Points, in no order, along strands that fork and pass close to each other.
Points whose rows are less than 80.1 apart are linked; no others are. Some points are linked to none.
gebem: [ 22 -16 -17  -9  -2 -21 -15 -27   3 -12 -40  34   5  -1 -14 -25  14   1
   7  21  35   9 -23  -8]
fer: [ 22 -47  16 -10  12 -21 -56  39   3  14 -46  35   3  44   9 -13  -6  -4
   2  83  29   3  -5  22]
gabi: [ 24 -25  32 -33 -14   2 -19  75  -8  18  15  43  36  -6 -17 -22   0 -10
 -52  53 -23  57 -36  46]
Pumo: [ 35  10   1   7 -14 -19  -2 -14 -21  -4 -26  -1 -13 -19  10   6   6   3
   0 -33   4  -6  -1  -4]
vod: [-16  -3   0 -14  41   5 -19   0  14 -11  -1  32 -10  14  -8   9 -18 -14
   9  20   3  -3   2  -2]
Pasi: [ 68  -2  20 -17 -21   3 -23  49 -37   7 -22  40  14   3   8  11  32  14
 -35  46  -4  35 -16  34]
Pagad: [-54  31 -17   8 -17  63  56 -52  26  -3  35 -61  22  -4  -9   9  37  -9
  -1 -33 -13 -29 -12 -10]
biri: [-15  17  -8   2 -12  17  20 -53   6  -7   5 -20  -5  -9  -4   6  18  -5
   9 -35   7 -14   2 -15]
Giva: [-42 -30  21  29  32   1 -22  -5   7  -2  -4 -11  29  30 -13 -38 -33 -11
  18  51  -7  10 -16  -9]
Dozet: [-21  18  14  -3  36  17  -4  10   2   2  15  11 -23   6  -1  24 -23  -6
  10   7 -11  -7  -2  14]
gori: [ -7  25 -13  22 -10   0  25 -24   9 -17   4 -31 -39   7  15  57  -2  17
  32 -59  11 -46  15   6]
Zeso: [-10 -27 -20  13  12 -22  -8 -24   6   2 -43  38  24  18 -21 -32   1 -12
   5  50  36   7 -18   3]
kiku: [  4 -25   9 -12   9  17  -3  -6  -8   4 -25  10  35  -4 -25 -52  15  -9
 -37  48  -2  41 -34 -11]
tege: [-19  13  -5  14   2 -13  14 -34  47 -37   3 -19 -12  17   0  46 -13 -12
  57 -12  16 -66  16 -16]
sitos: [ -8 -25 -33   2   1 -11  24 -57  15 -14 -51  14  42   2 -20  11  22 -21
 -22   3  28   8 -16   4]
dori: [-20 -25 -16  21  -4 -42  -2 -56  31 -23 -34   0  26  36 -21  -6   0 -24
  37   8  41 -20  10  -8]
legag: [-36   1 -15  20  22   5  12 -43  29 -10   4  -8  11  10 -13   1 -10 -28
  23  16  -2 -22  -1 -14]
Lolag: [-24  14   4   3   1   9  -3  22  22  -9   6 -21 -52   3  29  48 -21   7
  52 -17   8 -62  25 -16]
nor: [ 23  24 -16  16 -14   4  31 -19 -32   5 -15 -17   1 -36   6   0  27   8
 -27 -47  -4  14  -3  -8]
vep: [-39 -16   9  33  35  -2   5 -28  23 -10   7 -15  21  32 -15 -16 -20  -8
  29  36   0  -1 -13 -20]
vab: [-48   4 -21  30  21   0  22 -45  46 -27  10 -19  10  23  -5  38  -4 -31
  45   2   6 -41   5 -13]
lebo: [-27  36   5  -1   1  29  10  -7   0   8  53 -20 -24  -5  12   1  10  11
  35 -11 -23 -16  -6  -9]
fugik: [ 40  -1   7   2 -11 -33 -24  17 -11 -13 -29   2 -35 -14  24  17 -14   7
  17 -26  12 -35  23  -8]
nid: [-24  32  13 -16  -7  38  26  35 -11  22  63   3  -2 -38  -6 -13   3  20
 -37 -30 -38  32 -20  27]
Vum: [ 37  24   8  -3  -8  14  19  37 -44  11  27 -11 -13 -23   7 -29  25  26
 -35 -43 -24  53   3  -8]
soz: [-31   4   3  10  19  22  20 -37  12   1  -3  -7  27 -14 -23 -16  10 -28
 -10  10  -7   9  -9  -3]
faf: [ 33  16  35 -15  -9  15   5  27 -33  10  39 -19  -9  -9  -2 -26   1   8
 -15 -21 -29  27   5 -19]
Gebad: [ -6  37 -17  16  -5  17  22 -22 -11  -4  18 -24 -46   1  22  42   5  29
  13 -55   0 -18   1  10]
rem: [ 43  16  -4  22 -29 -23  16 -35  -9 -18 -25 -11 -13 -15  11   8  12  28
  11 -58  19 -13   4 -18]
Revi: [-17 -37   2  14   1  16   6 -37   3   6 -36  -5  55  17 -28 -57  13  -9
 -33  47  18  36 -28 -11]
peb: [  0 -22  22   4  16   3 -30  -7  -5   1 -37  22  33   8  -3   4  -2 -21
  -6  28   2  12 -11  34]
pokam: [-38 -31 -21  21 -15 -36  21 -70  46 -29 -16 -26  46  38 -21   8 -17 -21
  49  -4  31 -25  10 -10]
vevu: [-50  32  11  12  -1  64  55 -30  15  10  34 -35  23 -11 -10   1  18 -15
  -6 -14 -24  -4 -25  -4]
moke: [-21  19   4 -26   7  20 -10  66  -8  18  50  -2 -52   0  16  25 -25   4
  24 -15 -23  -9  27  14]
luni: [ 23   7   7 -45 -22  -6  -6  67 -33  27  39  32  -2 -26  -2  -7  -5  20
 -28  -1 -27  53   2  15]
zisot: [-56   2 -37  -5  -7  20  52 -85  50  -9 -15 -31  42   7 -24 -14  28  -5
 -13 -25  34 -12   0 -38]
Ligu: [-10  35  -5  20 -19   3  31 -46  41 -32  26 -33  -7  13   4  41   5  10
  53 -24   0 -66   3 -36]
vufug: [ 20  -5 -25  12  -6 -33  10 -43  22 -25 -43   8  -5  -8   2  41  -1 -18
   0 -31  29 -31  10   6]
komo: [ 25   4   1  10 -44 -22  28 -62   6 -10 -34 -29  22 -10  -3   7   7  13
   0 -39  19 -18  -1 -24]
fono: [-16   1   6 -22   3   2 -21  26  -4  18  24  14   5 -22  -1 -15 -19 -11
  -7  23 -26  20 -11   5]
Pipa: [-50 -32  -3  30  33   5   2  -6   3   6 -15  -2  47  10 -25 -40 -23 -21
 -10  45 -12  30 -25   7]
fesag: [-21  25   2 -16   6   8 -12  34  -3   2  33  -5 -55  -5  30  36 -23  11
  43 -11  -9 -38  28 -11]
tepuz: [ 51 -30  25 -37 -12 -23 -64  49 -11   7 -28  22 -22  19  18  -4 -14  21
  -9  41  16  -4  15  13]
Ved: [ 33 -23  20  -8   5   0 -26  30 -22   9 -39  34  24   3  10  11   9  -8
 -22  46  -6  21 -25  40]
mif: [ -6 -23  -4   8  14 -29 -15  -7  20   3 -42  14  -8  23   3  16 -22 -29
  28  25  33 -31  10   6]
gam: [ -3 -35  54  -9  16   6 -37  39   7   7  37  -6  21  25  -2 -33 -39 -14
  -4  58 -38  21  -3   8]
mipan: [-10  42 -13  29   1  30  35   8 -23  -6  38 -47 -41 -14  28  21  20  38
   4 -63 -19   0   3  -1]
lazi: [ -5  24  -9   5  10  16   9 -40   5  -2  -4  11   9 -18 -11  -2  19 -18
 -11 -19   3  -7  -8  -4]
puso: [-12 -29  -7   1  28 -23 -33   9   4   7 -14  36   5  29 -11 -38 -13 -11
  20  56  30   7   1  -4]
pem: [-32  -6  20  -4   3  20  -2  20  -8  16  19   7  28 -26 -11 -33 -11 -21
 -22  13 -30  34 -30  17]
sozo: [-24  32   9 -26  14  17  -1  57  -8  17  60   6 -33 -21   6  20 -24  12
  -2 -11 -35  13   8  20]
feror: [ 13  28 -12  18  -9  25  36   9 -35  13   9 -27 -20 -35  11 -18  36  14
 -36 -63 -14  28   3  -1]
Pabuz: [ 28  41 -44  16  -2  -9   2  20 -35  -1  23   9 -40 -32  18   1  30  42
 -16 -54  -5   2  36  -2]
mopap: [-24 -39  20  23  39   0  -8  28   5   4  -8  16  34  17 -29 -45 -27 -18
 -25  63 -17  43 -21  28]
fevu: [ 12  12 -10 -42 -12  -5 -17  29 -18  21  33  24  -5 -26   0 -17  -2  14
 -21  10 -15  36  -1 -16]
lan: [ 53 -45  18 -27 -13 -21 -57  47  -3  15 -51  33  -8  26  19   1   4   5
  -9  70  28 -16   5  20]
mumit: [ 29  -7  15  -5  -6 -30 -20  -2  18 -32 -28   4 -32   3   7   2 -16   0
  36 -28  23 -42  16 -22]
zetad: [-21  -1   1  -1  -5 -15 -19   9  26  -8 -21 -12 -41   2  26  33 -28  -7
  61 -13  27 -78  33  -9]
Vobo: [-18   7  31 -25  -3  25  16  41  -3  27  30  21  22 -36 -12 -32  -4   2
 -41  -7 -28  39 -34  35]
fof: [ 20  39 -45  32  -5 -12   9 -11 -12 -13   2   3 -27 -34  18  13  34  47
 -12 -65  10 -17  26  -2]
kofed: [ 11 -15 -35   0  -4 -33   1 -40  11 -21 -58  26  23   0  -4  34   7 -23
  -6   0  29 -13  -8  13]
doto: [-45  -5 -31   9 -11 -11  29 -79  51 -36   3 -33  34  17 -13  32   4 -18
  27 -18  16 -38   5 -19]
firon: [  4 -35  31  -6  18   5 -16  55  -2  15  -1  41  37   8 -19 -31  -6 -21
 -42  58 -24  44 -26  44]
Rava: [ 79  -7  17 -35 -23 -15 -33  78 -36  21  -7  44  -4  21  14  14  22  13
 -21  51   0  25  13  30]
vuro: [ 17 -17  14  14 -24 -20  10 -57   5   4 -30 -17  15  -3  -1   9 -22  -3
  13  -4  20 -22  -4 -11]
Zalol: [ 34   1  -7 -38  -8 -16 -19  23 -19  13  -1  39   6 -17  -7 -25  20   6
 -17  29  -1  34  -8  -4]
pirev: [ -9 -48   5  -8  24 -22 -46  37   1  13 -30  32 -11  43   1 -23 -22 -17
  16  66  30  -7  12  11]
Zug: [ -6  -6  22 -41   5   8 -21  78  -1  23  50   7 -41  12  16  21 -34  -5
  20   8 -22 -11  43   3]
lanaf: [ 18  24  -4  14   5 -14  -3  74 -30   1  30  -4 -58  -8  38  24   2  29
   9 -52 -21 -11  53 -10]
rimo: [-37  39 -32  18 -18  46  34 -44  21 -16  36 -64   3 -21   6  36  34   7
   2 -42 -13 -45  -3 -13]
Kivon: [  2   4 -18  14  -2 -25   4 -46  36 -33 -17  -6 -15   4  -1  35 -12 -18
  24 -29  25 -49  17  -8]
baneg: [ 29  33 -36   5  -1 -26  -7  70 -41   8  18  25 -56 -11  27  16  11  42
  -9 -43  -3   5  55   0]
kedu: [ 34  25   6   5   6 -12  -6  36 -29  -7  20 -12 -46 -10  28   7  -2  23
  18 -42 -14  -7  26 -18]
noga: [ 55   1  10 -44 -25 -20 -26  72 -31  29  20  41 -13   8   1   4  -4  11
 -22  19 -14  36  21  16]
zazo: [-16 -31  49   5  18  15 -28  11  10   1  27 -27  14  24  -5 -24 -34 -13
  21  49 -30  10 -21   0]
zizol: [ -2  24   0  -6  17  14   7   1 -20   0   2   2 -38   1  10  31   0  14
  12 -32   0  -4   1  30]
Zene: [ 22   4  -8 -26  -6  -1 -18 -16 -11  -5 -20  30   6 -12 -10 -34  30   1
 -12  14  12  18 -15 -19]
Muko: [-47 -31  -9  37  13  15  35 -35  10  13 -33 -14  68  13 -32 -37  -7 -25
 -18  33  12  27 -23   0]
nas: [ 44 -33  21 -21  -3   4 -23  14  -9  16 -24   5  21   7 -13 -40   5  -2
 -40  56  -7  42 -35  -5]
tedon: [ 12  -9  15  -1 -17  -3   1 -52  -4  14 -27 -11  28 -10  -2 -19  -9   5
 -11   7  11   4 -16 -16]
zuti: [-14  30 -43  20 -24   7  36 -61  27 -17  18 -40  -5 -15  -2  30  21  -1
  -1 -61   8 -35   5 -15]
rig: [ 32  12  33  -5  -7   1 -10  45 -32   6  37 -16 -33   0  19   6 -15  20
  15 -27 -35  13  22  -6]
Puno: [ 52 -10  19 -19  -3 -18 -43  36 -13  -1 -16  14 -27   0  19  10 -12  -1
  -2   6  -2  -4  22   4]
met: [-19 -12 -36   0 -11  -1  41 -78  28  -9 -30  -9  35  -1 -24  -3  19 -12
 -16 -26  33   4 -10 -14]
lize: [-10  33  -5 -11   4  23  11  43 -21  11  56  -3 -30 -30  20  12   5  35
 -25 -41 -34  24   8  15]
meza: [ -8  39   5  16  -3  46  40   5 -27   1  34 -39 -21 -23  13  -2  33  15
 -23 -65 -26  20  -7  -5]
bogu: [-63 -36 -34  37   8 -14  42 -58  27   4 -27 -24  74  23 -37 -21  -7 -20
 -10  17  18  11  -4 -17]
kov: [ 55 -43  26 -26  -6 -17 -56  22 -15   4   1   7   7  18   2 -35  -9   5
 -25  56  -8  25 -14  -4]

Follow the links from the first point to the second, and from the first to the third. Name the last point that the two ways share.
puso; Pasi; pem: fevu
tege; gam; Muko: Giva
vuro; lize; meza: Pumo
Muko; Kivon; rimo: legag
Ligu; zazo; vevu: legag
lanaf; noga; vod: feror
vufug; kov; gabi: Pipa

A fork is a point with three links. Follow the links from the first point to the second and name the forks in between, in order.
fof; mipan: feror
Zene; kedu: fugik, Pumo, feror
kedu; fugik: feror, Pumo
Zeso; komo: fugik, Pumo
nid; Ved: fevu
zazo; kofed: Giva, legag, vab, tege
bogu; zuti: Muko, Pipa, Giva, legag
vufug; nas: tege, vab, legag, Giva, Pipa, Muko
Revi; kofed: Muko, Pipa, Giva, legag, vab, tege

A fork is a point with three links, a tip a point with one. Leave the first point through the second and follow the links. Name the first fork or tip that comes.
gebem; Zeso: fugik
moke; sozo: fevu
fono; pem: moke
soz; lazi: vevu
vevu; Pagad: legag
zisot; met: tege
faf; rig: fof
fof; Pabuz: feror
